Points on a hilly landscape, in no order, each with its height.
A ball rolls from a point to the lowest of its 2 nearest points, and stops where none of them is lower. Distance is the straight distance between rows; heights are no part of it.
j978: [ 16 -18 -28  14  10  -9  20  36 -46   3  12  42  -1  31 -14   3  -5   1
  29  14 -31  30  39  25  31 -18 -13  17  -6  22]  h=52.5
j661: [-11  32 -19  25  20   2  -2  -2  -4 -23 -19  19  14  68   3  31  10   0
  57  19  13  15  38  -5  10  -9 -39 -15  -4 -28]  h=78.6
j36: [ -2  13  10  18  25  11  10  25 -17 -14 -32  59   3   3 -25 -29  19 -16
  44  14 -12  -8  30  -7  31 -20  -3   6 -43  29]  h=63.5
j70: [-17   8  16   3  20  49  -3 -24  15 -17   4 -16  -9  15 -27 -19  26 -24
  47   7  28  -9  13  -6 -16 -13 -41 -28  33 -21]  h=44.5
j251: [-36 -23  29  48  27  -5  21  -6   6 -34 -65 -11  18  17 -15 -31 -12  13
  22  27   2   4  -7   1   9  20   9  -9 -25 -12]  h=64.6
j268: [ 27  -1  15 -32  -8  -1 -19 -32   9  31  19 -20 -31 -34 -15  10   3 -21
 -28 -46   9  -1 -58  -8 -34  23  -2   9  25   9]  h=52.6
j403: [  8  18 -48  38  21  -5   1  20 -38 -10  -5  49  16   6  -7  13   2  12
  31  28 -13  17  36   8  39 -18   6   1 -32  24]  h=47.5
j334: [-22  21 -19   6 -22  -1  -4 -15  10  -5  35 -19  26  -8  33  35 -11  24
 -43  12  26 -26  28   7  17 -15  25  18  23 -34]  h=70.5
j61: [  0  54  22  18 -31   6  13 -18 -18   0  47 -21  16  -2  41   1  26  31
  -6  28  -1  13  32  25  15  -6  -9 -17  42 -27]  h=55.3
j735: [ -3  20 -21  -7  23  35 -17 -43 -26   4  14 -24  -8 -15 -25  21 -18  -2
  29  18  -5  12 -26  -3   8  24  22  16  17  38]  h=89.9
j810: [ 39  16 -47  31  15  -5 -20 -34 -29  27  18 -13  15 -53  19  13   8  10
  18  11 -22  31   3  -3   7 -24  43 -28 -11  37]  h=76.9
j679: [-34   4   6 -25 -24 -18   4  33  -5 -15  36 -29  19  26  10  19  -1  16
 -17  13 -23  23  -5  38   4  26 -13  -6  31 -15]  h=57.0
j590: [ 34 -24 -57  12   6 -14 -27  -8  12  11 -22  20   6 -36  22  34  -2 -16
   9 -10  20   9  39 -18 -11 -35  24 -26 -22  -1]  h=60.6
j478: [-10 -12 -25 -37  -6  -6 -19  -9 -16  14   1 -14 -15   8   3  44 -20  -6
   3  -6  -6  24 -11   2   1  23   7  26  14  33]  h=86.7
j152: [  2 -12 -16   6  -4 -16  12   2  -6  14 -21 -21  13 -29  -1 -15 -17   1
 -29  -9 -12  14 -47  -9   6  37  38  13 -15  13]  h=79.8
j305: [ 37 -21  20  27  -3   5  26  26   5   0  12  -1   1  28   5 -45  16  10
 -17  -6  -6  -3  20  24 -27 -23  -3 -15  21 -38]  h=37.7
j206: [-16 -38  -3 -33 -12   5 -22 -11  -7  19  -8  16 -33   2   6  11   1 -28
  -4 -21  15  -7  20 -17  -1 -20 -23  34  20   6]  h=85.2
j862: [ 23 -18 -32   1  11  29 -12  10   1   7  53 -17  -1 -30 -16  -7 -11   3
 -13 -20  15 -10 -23  16 -13   9  -1 -18  28  -8]  h=56.2
j20: [-48 -16   1 -30 -12   0 -40   2  14  16  -3   2  -1 -40  -3  28  -3  -4
  18  -9  27 -12   1 -19  13  11 -29  -5  15 -10]  h=77.9
j344: [ -9  -4  14 -37 -21   6 -20   5  12  20  13   7 -23  16  17   7  22  -9
   3 -11  12  -5  28 -11 -15 -28 -49  -3  35 -22]  h=82.7
j909: [-51 -61  15 -41 -11 -32 -14  18  16  10 -30 -12  -7   4   2  20 -10 -14
 -27 -24   3   3 -25  -8   1  19 -35  22   2  -5]  h=38.2
j311: [-16  40  -4  20 -14  -9   3 -30  13 -26   7  -6  -1  27  48  13 -10  32
 -49  11  27 -42  36  -7  10 -24  16  16   2 -43]  h=73.1
j401: [ 40  24 -33   4  -8  -3 -19 -31  23   8  46 -25  30 -26  33  61   0  11
 -13   3  14 -17  20   7  -8 -31  42 -20   6  -9]  h=49.4
j781: [-38 -19   6   0 -26   2  15   7  -4   4  19 -58  15  11  19 -16  -5  17
 -34   7  -5  19 -21  19   5  34 -11   2  49 -23]  h=62.4
j247: [ -2 -32  22   7  11 -13  25  37 -40   3  -7  42  -7  52 -18 -25   5   6
  20  16 -42  16  30  17  27 -27 -27  38 -13  18]  h=57.1
j298: [-30  -7   6 -75  -8 -13 -42   6   7  -5  10  21 -18   8 -12  63   1 -23
  26 -15   6  -6 -10 -15  -2   1 -47  14  -8  31]  h=82.9
j379: [  3  60  29  11 -19 -27   1  -5  -6  -7 -33   7  -3  22  32   0  16  23
  -2  28 -15  25  12  -5   3  10  21  -8 -18   6]  h=27.1
j375: [ 19  -7   1  17 -30 -24  32  -2   5 -12   1 -43  30   5  40 -15   6  -4
 -29   4  -7  42  12  22 -14  12  31   2  19 -23]  h=86.8
j38: [  3  29 -58  14  12  19 -24   1   7   5  41  12  32 -27   0  60 -12  19
  35  12  26 -19  12  -4  14 -22 -13 -42 -12 -15]  h=46.0
j890: [ 25 -15 -11  -6   9 -22  -5  38   0  15  10  24   2 -45 -10   1  12 -14
  11 -37  -2   7   0  21   7   2 -36 -47 -11   2]  h=65.0
j449: [-12  -8   6 -30 -15  26 -40  -7  28   9  31  -1 -11 -38  -6  16  -7   1
 -21 -24  37 -54 -29 -15 -23   2  -6   1  16 -11]  h=63.9
j945: [  9 -22 -26 -30 -12 -11  -8  -5  -3  16  29 -14 -15 -33 -14  26 -32 -12
 -39 -47   7  -2 -64   5  -8  34   8  12  -2  25]  h=56.7
j428: [ 10  22 -13  -8 -25 -11  16  -1   4  10  23 -30  22 -35   5 -15 -14  13
 -58  -7  -9  -5 -47  -3  -3  21  56  20   1   0]  h=82.3
j342: [-26 -25  43  26 -22 -19  43   5  13 -19 -14 -36  -7  47  28 -43 -11  25
 -34  25 -11   6   6  11 -14   9 -23  -5  12 -39]  h=59.3
j579: [-12  14  40  25  -3 -14  19 -35   7  -7 -73 -26 -20  21  27 -37  -1  -4
   5  27  -9  33  -3 -22 -14  19  13  -6  -8  -3]  h=58.3
j722: [ 11 -11 -33 -11   8   0 -20  13 -17  14  27  34 -10 -69 -12  17 -15  -5
  -6 -35  16 -18 -11   1  23  -6  -6  -5 -19  28]  h=59.4
j623: [ 19 -24   6 -19  13  11  13 -29 -22   1 -26  14 -36  -9 -40 -20 -13 -57
  -5 -27  -1 -12 -24 -28  -3  -7  35  56 -24  33]  h=60.7
j455: [-53 -10  29  -4 -13  -7  -6  -5  38  -1 -41  -8 -25   7  29 -17  -2  -2
  -4  14  17  -7  29 -26  -4  -4 -44 -17  16 -32]  h=66.3
j621: [-17   1 -22 -11 -20  14 -24 -16  29   4  20 -22   6 -17  15  33 -23  20
 -43   2  38 -46  -7 -14  -9  -1  32  12  19 -18]  h=67.4
j93: [ 25 -21 -27  11  -4 -11  35  24 -27  -5  50 -25  30 -27   3 -11 -17  -2
 -19 -15 -27  34  -9  47  13  17  19  -5  13   3]  h=39.9
j636: [ 21  45  28 -27  -7  -9 -12 -38  13  21 -23 -24 -18   6   8  11  -4   5
  -2  13 -12  13 -40 -31 -23  23  40   8   9  13]  h=53.6
j122: [-10  33 -31  -7   6   7 -24  20   2   3  36  18  21 -49  -3  46 -15  29
  14  13   4 -28  -8   8  28   6   4 -28 -24  16]  h=50.8
j271: [ -1 -56  42 -18  20  26  -2   3  22 -16  14  -2  -9 -14 -52 -33  18 -33
  13 -37  19 -32 -21   1 -25 -20 -53 -12   9 -19]  h=73.0
j219: [-17   0   3  39  11   2   5   9  12 -35  -2 -15  21  36   1  -7  -5  31
  -6  16  11  -6  -5  16  -3  20   1 -17   4 -34]  h=40.1
j47: [ 32 -25  12  39  -7   2  41  -2 -12  14  -8 -31   7  -9   4 -67   6   9
 -23  -7 -12  19 -24   0 -12  13  21   4  14 -16]  h=52.1
j682: [-50 -16  26  28 -17 -21  28  -4  21 -17 -32 -12 -20  37  38 -33 -12  19
 -30  33   1 -11  33 -12   4   0 -44  -1   4 -39]  h=62.8
j472: [ 18  24   3 -17 -18 -26  -5  37  35 -10 -29  32   6  23  27  21  10  -2
 -19  -4   3 -22  22   1 -29 -12  26 -19 -42  -9]  h=17.7
j619: [  9 -47 -20   1  27 -16   2  21  21 -14 -30   8  10  47 -23  35 -27  -6
  49   3  -2  15  14  17 -18   3  -9 -25 -20 -12]  h=73.4
j686: [ 42 -39  10  32  -3 -13  37  22   2   9  12 -24  25 -27   4 -50  10   7
 -26 -26  -9   9  -7  28 -16   2  14 -17   9 -35]  h=45.9
j714: [ 10   7  -1 -28  -8   4 -24 -14 -11  26   9  27 -25 -55 -11  15 -12 -11
 -22 -26  10 -36 -23 -24   9  -1  23  38 -16  33]  h=63.1
j563: [  7 -14  26   0  24  35   1  12   6  -7  11  15  -8 -16 -41 -47  12 -18
  17 -16   1 -29 -18   2  -6  -4 -16   0  -5   4]  h=76.2
j842: [ 37 -29 -15 -25  -3 -38  15  20  10   7  20  -7  -8 -15 -14  21 -31 -14
 -49 -53 -10   4 -59  26 -16  26  12  -5 -24  17]  h=60.4
j270: [ -8  23 -18  28  16  15  -7 -31   1 -32   1 -15   0  59   6  11 -11  22
  -8  15  20 -11  -1  -1  -2   7  15  17   9 -16]  h=45.2
j637: [ 29  32  -2  38  -6  13   2 -65 -30  22   8 -38  -3  -6  31 -10  15  20
  -1  25  -3  30   7 -15   0 -15  31   8  34   2]  h=72.6
j112: [ 12  67  32 -33   3  29  -1  15  -1   7  28  24 -10  20 -15  -2  25   5
  26   6 -16 -21 -24  -4 -14   2 -12   6 -14  33]  h=40.0
j630: [  9  57   3  -4   9   2  -9 -24  16 -17  -7 -12  -4  40  -8  16 -19  22
  -9  24  -6  -5 -44 -12 -21  30  50  13 -14  11]  h=51.4
j604: [ 36  -6 -45  37  17 -25 -15   7  22  -7 -30  13  27 -21  18  10  10  -2
   8   1   2  14  28  -3 -16 -26  33 -50 -41  -4]  h=56.9
j242: [-12  19  -3  -9  22  29 -18 -17  24 -17 -17 -13  12   0 -21  25  19 -23
  73  10  23   6   5  -7 -18   8 -24 -49   3  -6]  h=48.6
j223: [ -4  10 -38  -9   5   8 -23 -44 -17  17   4 -32   2 -13   6  53 -28  13
   9  18  -4  21 -18 -12  13  19  41  23  11  42]  h=88.5
j269: [ 21   9  18 -27   6  -8 -14 -15 -20  25 -17  15 -30 -14 -11  -2  22 -31
  18 -21 -15  21  -4  -7   2   7  -9  16   1  39]  h=57.5
j817: [-32   0  19 -26  -8  14 -11  10   4   7  19  -9  -9  43   6   0  20   3
  21  16  -4  22  25  -7   2 -22 -74  -5  49 -20]  h=80.4
j258: [ 39  -8   0   4  18  35 -10 -32 -13  25   2 -13 -22 -12  -3 -25  26 -23
  35 -15   2  29  15  -2 -19  -7 -20 -21  45   0]  h=36.7
j405: [ 39  -9 -35   5   1  -8   4  40 -16  18  21  51   1 -43   1  -6  13 -16
   5 -25   1  -7  39  12  16 -33 -14 -21 -16  -2]  h=69.4
j513: [ 18 -61 -46  21  24   4   6  30  -3  -1  12  27  11 -32 -26  -4 -33  -3
   0 -20  15 -18   4   9  10 -16   4  -6 -21  -4]  h=31.7
j62: [-41 -77 -21 -27  -6 -32 -15  37  17  -1  -5   3   5  -3 -15  36 -34 -14
 -17 -24  15  -9 -17   1   4  10 -28  11  -7 -22]  h=46.1
j775: [ 14  -2 -39  24 -11   1  19  -6 -29  -3  57 -34  33 -24  21   1  -2   3
  -4   7  -9  44  27  39  14   1  13  -3  45 -12]  h=48.1
j187: [-27  15  -5   6   5  -1 -25 -25  24 -11 -48  11  -3  15  21  30  -6   3
   8  18  30 -14  31 -26   0 -11   7  -5  -9 -17]  h=67.1
j805: [ 17  26   3   1 -24  13   8  -9 -31  17  48 -24  -5   3  21  -6  21  13
  -7   6 -12  27  20  23   2  -3  -1   4  57  -8]  h=53.9
j356: [  5  31  12  41 -11  16  15 -41 -32   7   2 -40  -2  -2  13 -43   6  29
 -11  31  -8  32 -23 -11   5  17  20  11  30  -5]  h=70.4
j45: [-25 -28  54   6 -10   4  35 -11  14   2 -25 -42 -29  32  13 -62  -8   2
 -23  14 -22   6 -17  -9 -19  12 -31  11  18 -14]  h=55.6
j413: [ -1  -5   5 -23   6  10  -1  29 -20   0  31  14 -13  27 -23 -12   0   5
 -10   0 -28  -5 -23  18   4   7 -11  26   2  21]  h=27.2
j85: [-17 -17  11 -14 -12 -24  -7  33  42  -9 -41  17  -5  34  18  12  -5  -4
 -17  -3  11 -16  16  -6 -22  -6   0 -11 -19 -26]  h=23.8
j814: [ 33  35 -15  13 -19   2   4 -13   0   4  26   8  13   3  43  19  24   1
  -4   4  13   3  66  10  -6 -44   7 -14  21 -36]  h=41.3
j693: [-47 -44 -28  -8 -14 -27  -1  41  22 -13  -3  -5  18  33  -2  36 -30   6
 -17   6   5   3  17  12  12   2 -12   3   2 -41]  h=54.1
j635: [-23  63  25  17  -4   1   0  -3  -7   3 -18  31   5   5  30  -2  29  26
  33  31   9 -14  43 -20  31 -21 -34 -15 -13  -1]  h=82.2
j926: [ 15  31 -30  28  14  10  -6   1 -13 -13  -4  37   5  16   0  12   2  13
   8  14   1 -10  22   1  14 -16  26  10 -25  14]  h=43.8
j933: [-35 -26  40 -16  18   4  13  14  26 -33 -40  17  -6  51 -29 -11   5 -27
  38  14   5 -18  33 -18  -3 -36 -41   1 -26 -16]  h=68.2
j734: [ -5   0 -23  -3  -9 -12 -25 -10   7  14 -27  10   4 -23  27  30  -6   3
  -8   6  14  -4  27 -15   6 -11  30   2 -12   4]  h=64.2
j584: [ -4  59  42  16 -10  23  -3 -18  -5  26  -5  32 -10 -26  31 -17  28  21
   8  23   6 -38  40 -31  31 -35 -15  -3  -5   8]  h=83.7
j9: [-18  12  14 -32 -12   6 -12  -9   1  11 -12  24 -30  -7  -9  -1 -16 -12
 -29  -6   0 -36 -26 -29   2   3  31  57 -23  29]  h=65.3
j487: [-13  28  29   8   0   2  14  25 -27 -11   9  17  -6  27 -19 -38  -3  20
  -4  27 -34   6 -28   8  19  24  13  31 -10  24]  h=33.2
j51: [ 24 -10   5 -10  19  32   6 -14 -20 -12  -8  37 -33  -6 -46 -29   7 -50
  18 -14   2 -28   7 -18  -4 -31  21  34 -25  31]  h=62.6
j67: [ 40  57  -4  13 -10   1  -7 -18  15  10  42  -5  38 -24  44  55  29  19
   6  12   4 -15  36   7   1 -35  14 -39   1 -23]  h=45.6
j27: [ 53  15 -28  12   3  14 -11 -38 -34  35  15 -14 -10 -21  18   5  15   2
  11   2 -10  34  22  -5  -2 -18  27   2  29  21]  h=74.6
j622: [-33  15  14  16 -15   6  -1  -6 -18  12   3 -36   8 -20  18 -27   8  29
 -12  21  -6  22 -15   5  17  32  -5  -7  36  -5]  h=67.0
j529: [ -2 -18  46  11   0  -2  30  -1  -1  14 -29 -19 -10  -5 -10 -68  -1  -1
 -21 -10 -20   1 -48 -11  -7  24   3  16   1  -6]  h=56.8
j150: [-23 -32   8  21  19  10  10  26   9 -20   7  -8  17  33 -31 -20 -21  27
  -2  15  -6 -18 -25  24   0  19   0   2   3 -19]  h=33.4
j541: [-43 -49  55 -20  21 -31  17  25   6 -17 -53  11   5  27 -34 -18  -8   0
  22   4 -26   0  -7   4  11   4 -17  20 -42  15]  h=70.9
j290: [  2 -33 -23 -26   3 -15   1  49 -15   2  38  20  -6   4 -19  13 -12  -3
  -8 -18 -21   4  -8  30  18  -1 -32   3  -2  12]  h=18.0
j900: [-47 -46  66 -25  16 -15  18  10  14 -19 -49   0 -12  27 -26 -40   9 -19
  23   9 -16  -4  20 -18   5 -19 -47   6 -19   2]  h=70.6
j531: [ -4 -60  36   9 -19   1  57  -5  -7  18 -18 -29 -10  40  12 -60 -17  11
 -40  -8 -23  -4 -17  -3 -16 -12 -14  40  10 -22]  h=51.6
j300: [-38 -11  28 -52 -19 -18 -31  18  31  -2 -23  13 -22  11  13  17  -5  -9
 -25 -11  11 -29  -8 -20 -14   4 -19  16 -10   1]  h=30.7
j675: [-42  10  10  -4 -15 -14 -24  -4  40   5 -38 -11   3  -5  31  26   2  15
   7  15  27  -3  26 -21   1   4 -20 -36   9 -35]  h=69.2
j803: [ 29  17 -14  -7  14  45  -6 -11 -27  13  19  37 -20   8 -15  -2  23 -28
  49  -2   7  -6  33  -6  -6 -35 -20  11   8  25]  h=36.0
j543: [-25   8 -25 -21   4 -16 -22  35  -8   6  18  35   8 -60 -12  27 -16  10
  10 -13   1 -13 -10   5  37  13 -17 -22 -25  28]  h=55.2
j559: [-39  -8 -47  47   8  -8   7  15 -23 -23  10  -9  45 -25  -5   8 -19  35
 -13  30   3   9  -4  15  44  20  21  -2  -7  -5]  h=33.8
j725: [ 11 -25 -36 -14   2 -22  22  48 -10 -11  62   2  21 -19  -4  18 -30  -5
  -8 -21 -19  21   6  53  20   1  -9 -18   4  -6]  h=29.8
j960: [-16  31  24  11   3  41 -10 -28  -4  11 -11  34 -19 -45  -1 -32  18  -5
  16  12  23 -45  38 -37  25 -40  -2  14  -3  10]  h=85.1
j90: [  8  42 -33  14   6  22 -11   2  13  12  24  14  23   8   8  44  16   7
  43   9  30 -13  25  -9  -7 -22 -35 -37   5 -32]  h=41.5
j421: [  4  44  35  16 -21  -7   7 -16 -27   4 -14  -4 -15  22  32 -23  27  23
  13  34 -18  38  25   4   9   6 -11  -9  19   8]  h=31.6
j389: [-10   3  25 -31   9   5 -17 -11  15  -7 -40  -4 -10  -1 -16   7  25 -34
  57  -8   7  13  12  -9 -16   6 -18 -30  -5  14]  h=51.9
j314: [  2  64   3  36   9  -8   4 -11 -20 -29 -21  20  15  54  33  16  34  22
  38  26  11   8  31  -3  14  -6 -27 -23 -21 -18]  h=80.3
j209: [-35 -12  17  36   6   7  30 -33  -4 -19 -64 -24   0  19   3 -38 -22  -3
  -3  28  -3  13 -16 -23  10  22  22  28 -15   5]  h=61.1
j557: [-10 -45 -65  34  10   6   8   9 -16   5   8   1  26 -47  -4  -4 -23   6
 -16   0  14  -4   6   3  30  -3  19   6  -2  -4]  h=20.0
j404: [ -3   7  -6 -61 -17 -25 -28   4 -12  18  18  14 -22  -2   3  62  -5  -4
   3 -19 -17   4 -10   6   6  15 -11  14  -2  41]  h=85.0
j873: [  3 -48  16  11 -33  -7  63  -3   0   4 -18 -44  15  45  10 -39 -27  18
 -40  -4 -25  11 -36  -4 -13  20  19  37   6 -18]  h=46.9
j231: [ 12  11   8 -24 -13 -29   9 -15 -44  48 -11  17 -30 -21  -2  -6   8 -20
 -26 -29 -27  26 -24 -13  30  11   6  50  -1  48]  h=60.8
j262: [ 20  26 -34  20   4  29  -7 -27   4 -13  46 -28   8  24  -4   9 -12  27
 -31   7  17 -20 -18   7 -13   1  34  20  27  -8]  h=48.9
j123: [ 12 -16 -36  -1  18  18 -20 -13  26 -11   3 -19   6 -31 -21   9 -36  -5
 -10  -9  17 -17 -55 -13 -27  26  43  -5 -16  14]  h=44.9
j436: [ 56  10 -28  28  17  29  10  -1 -25   3  17  32 -15  30  -2 -11  13  -5
  18   3  -5  10  35   8  -9 -30  10   4   8  11]  h=39.8
j764: [ 16 -29 -27  12   1 -29   2  13  13 -10 -33  -6  11  42  12  32 -10  -2
  15   6   1  35  33  12 -15   1  10 -18   1 -18]  h=70.2
j846: [ -3 -16  33  -1  19  -3  19  11 -32  -3 -37  42 -19  20 -29 -40  18 -31
  39   4 -26  11  37  -7  25 -26 -12  30 -26  36]  h=60.9
j972: [ 28  30 -30  22  16  12  -5 -10 -43  20  24  20   0 -47  -8 -15  -2  15
   3  12 -24   9  -8  -1  23  -7  35  11 -16  45]  h=79.3
j172: [-32  35   9  22 -20  -9  17 -30 -22 -22  13  -4 -24  48  45  -9  -6  32
 -30  29   5 -14  44  -1  25 -13 -25  23  18 -27]  h=75.4
j156: [ 29 -18  15 -29  14 -24  -7  28  23  -6   0   6 -12   3 -29   8 -10 -12
  -8 -37 -16  -4 -55  19 -30  29  -7 -21 -31  17]  h=64.0
j739: [ 20  20  27 -10   2 -25   1 -27  18  13 -64 -25 -14   0  11 -17   2 -17
   3   1 -14  35 -35 -29 -30  28  38  -7  -8   6]  h=55.7
j549: [  1  17  42 -32   3  16  -2 -28   5  13   5 -16 -29 -23 -32 -34   4 -26
 -12 -19  -5 -11 -58 -19 -19  20   5  17  14   9]  h=55.8
j920: [-11   8  -7 -23 -14 -18   7   2 -28  22 -25  14 -17   9   2   4 -17  -6
 -27   1 -26   9 -20 -18  23  19  39  63 -19  43]  h=63.4
j474: [-10 -53   8  16   2  -6  38  17   0  -6 -11 -26  24  37 -21 -22 -31  29
 -15  -2 -16   0 -34  21 -10  22  20  22  -7 -10]  h=40.6
j462: [-17   7 -26   0  24   4 -10  13  13 -29  -9   8  16  56 -20  45 -14  -1
  50  21  -2  17   4  16  -4  19 -19 -22  -6   1]  h=76.1
j415: [-26   4 -17 -38  -7   2 -39   7  22   2   8   8   2  -7  -3  67 -14   1
  30   1  20 -12   1 -12  -3  13 -22 -17   2  -1]  h=80.5
j157: [  6  55  22  17 -15  -2 -14 -16  11   7  33 -33  40 -37  35  29  26  44
  -5  27   0  -7   4  10   9   5  12 -41  18 -24]  h=50.5
j812: [ 18  25 -11   8 -12  10  -5  16  25   1  11  12   9  10  23  10  23   7
   1  -4  22 -16  33   1 -21 -24 -11 -35  10 -38]  h=36.9
j794: [  3 -32  55 -30  15   1  -9  19  39 -19  -6  17  -5 -13 -43 -19  29 -33
   3 -46   9 -33 -35  -4 -32  -6 -49 -25 -26  -5]  h=69.9
j536: [ -6  49  42 -14   9  25   4  -9 -14  -7   3   6 -19  15 -29 -36  13  -6
  18  20 -23  -3 -25 -10   2  13   8  20  -3  28]  h=37.1
j71: [-24   9 -25  50  -2 -32   3  15  -5 -31   3 -19  58 -38  15  -2   2  31
 -15  27  -4  24  -4  22  27  18  28 -34 -21 -14]  h=43.1
j676: [-13  -5 -12  -2   0  29 -23 -17 -17  23  -4  48 -20 -49  -3  -1   1 -19
  15  -7  29 -34  44 -34  28 -44  -1  35  -4  12]  h=86.5
j378: [ 37   3  15   0  26  17   5  20  -9   6  17  45 -15 -41 -44 -43  15 -25
  12 -34  -8 -25 -23   6   7  -6 -17  -5 -29  31]  h=78.5
j330: [  6 -45   3 -17  -9  13  -3 -30  -4  29  10 -22 -25 -24  -8  -8   3 -30
 -30 -50  17   1 -41  -9 -16  14 -23  22  35   4]  h=48.7
j104: [-10  14 -15 -35 -13 -16   1  33 -10 -20  37 -11   8  54  -1  40 -15  15
 -14  15 -31  19 -14  39  -2  24   8  12   9  12]  h=52.7
j248: [ 29  25   6  -4  13  45 -18 -14  -1  22  16  13  -6 -32  -5  -9  31 -11
  40  -8  12 -13  10  -6 -17 -18 -24 -26  17   5]  h=31.5
j907: [-23  24  33  -8  13  43  -4 -39   2 -15 -12 -28 -19  -7 -31 -26  18 -23
  30  13   8 -11  -1 -17  -1  -1   2  -3  16   9]  h=40.7
j447: [ 42  19   2  28 -20 -14  15 -10   0 -13  19 -32  24  10  39  -9  29   3
   2   8  -5  53  33  32 -24   1   7 -37  30 -30]  h=89.2
j715: [ 47  -3 -39 -11   5  -7 -22  -3  31  -3   5 -17   5 -28   8  24 -17  -2
 -12 -16  12   0 -23   0 -35   8  40 -33 -20  11]  h=49.1
j108: [  3  23   2  14 -29 -20  30  -3   5 -20  17 -35  27  13  25 -15 -13  14
 -50  11  -9  14 -19   9  -5  16  50  25   3 -13]  h=84.5
j605: [-35 -20  47   9   6 -23  17  18  19 -23 -61   5  -5  51  -1 -20 -11  11
   4  22 -18   3  -2   1   0  14  -4   6 -30  -1]  h=68.1
j774: [ 17  14  28 -47  12   7  -7 -12 -13   3  -6  12 -26   9 -28   6  41 -51
  57 -19  -9  16   9 -10 -14 -10 -37  -6  -3  44]  h=54.8
j880: [ 44  15  -3  24  -3  24   6  14  16  -2  32  -2   9   0  10 -26  24   7
 -11  -8  11 -10  14  18 -30 -17   3 -36  23 -35]  h=32.2
j793: [ 12 -48 -22   1  10  31  -1 -29 -21  22   4 -25 -16  -4  -8  -7  -4 -27
  10 -19   8  23  -5  -2 -10   6  -7  15  47   5]  h=42.7
j126: [-12  30  13  15 -17  15  15   3 -18  -5  28   9 -16  50  23 -15  22  19
  -1  26  -4   7  45   9  10 -28 -49   4  40 -25]  h=77.8
j499: [ 29  59   7   1 -15 -22  -7  -7  20  -4 -16  11  10  12  36  26  16  19
 -14  11  -3  -8  17  -6 -14 -14  43 -16 -30  -2]  h=22.7
j884: [  3 -43 -34  19  -5 -47  24  26  20 -24 -23 -23  47  14  20  29 -29   4
 -11   4  -2  31  20  29  -3  12  36 -10 -20 -21]  h=65.7
j222: [ 14 -22 -44  22  26  21  -8  14  17 -22  11  22  10 -14 -26  -3 -36   2
 -17  -1  20 -39 -19   0  -5  -1  39   3 -36   6]  h=39.6
j414: [-22   4  28  14  22  -1  19  31  15 -27 -48  48  11  35 -23 -13  16 -19
  52  16   0 -15  37 -13  14 -23 -24  -9 -44   2]  h=65.9
j934: [  7 -31  30  -1   1 -32  -3  25  16  19 -21  16  -5 -34  -8 -20  23 -13
 -16 -45  -1   3 -14  10   0  11 -31 -21  -9   0]  h=69.5
j574: [-27 -32 -14  16 -15 -38  31  35   6 -30   0  -9  39  30  14  15 -24  13
 -23  13  -4  11  22  34  16   9  20  12  -8 -33]  h=60.5
j767: [-22  -3  15 -37  -6  12 -23 -14 -21  14  -3  42 -33 -13 -14  12  10 -31
  16  -8   7 -22  31 -31  23 -30 -14  48  -3  34]  h=87.0
j904: [-11   8 -36  40  14 -30  -9  30  16 -28 -26  20  44 -17   7  19  -3  20
   9  21   4   3  16   9  17  -1  16 -46 -46 -18]  h=51.5
j309: [ 20  -2  42 -19  16  15  29 -34 -15   3 -15 -10 -38 -14 -55 -53   9 -51
  -5 -24 -10  -1 -48 -21 -10   1  13  31   1  17]  h=58.1
j551: [-21 -36  -4   6   0  -3  -5  -6   3  18 -35  -3   5 -60  -4 -21  -6 -16
 -25 -25  12 -10 -34 -18  10  24  12  14 -16   9]  h=76.8
j700: [ -6  23  -1 -13   7   0  -2  -1   1 -24   8 -13  -9  72 -16  19 -20  12
  -9  23 -18   9 -38  10 -17  34  29  26   1  19]  h=49.2
j660: [ 34   1 -34   7  -3  25   5  -7  -7   3  56 -40   7   2  -4  -8 -10  11
 -26  -6  -1   8 -22  20 -21  13  26   2  38  -1]  h=52.2
j671: [ -1   3 -12 -30  -9  21 -29  -2   1  22  53 -15  -7 -35  -5  23   1  15
 -10 -15  13 -21 -21  10  -4  13 -11  -5  34  -1]  h=60.2
j312: [ 32 -35  19 -24  19  -8  -6  31  29 -10   7  32  -8   2 -32   7   4 -25
  11 -45  -2 -20 -31  14 -37  -2 -38 -27 -34   8]  h=66.9
j973: [-26 -39  18  -1   1 -14 -13   9  14  18 -29  12  -4 -68 -10 -19  14 -25
  -8 -39  25 -11  -8 -16  14  11 -31 -13  -7  -4]  h=73.3

Where does a ball stop that starts at each point below?
j375 -> j890
j920 -> j290
j563 -> j248
j187 -> j557
j51 -> j248
j36 -> j248
j405 -> j880
j767 -> j150
j621 -> j150
j675 -> j150
j314 -> j472
j9 -> j880

For each start below, name every point that the ball comes to, in order.
j900 -> j933 > j414 > j36 > j846 > j247 > j978 > j403 > j926 > j436 > j803 > j248
j960 -> j584 > j635 > j314 > j661 > j462 > j619 > j764 > j884 > j574 > j693 > j62 > j909 > j300 > j85 > j472
j810 -> j27 > j637 > j356 > j622 > j781 > j679 > j104 > j700
j378 -> j51 > j623 > j309 > j549 > j268 > j330 > j793 > j258 > j248
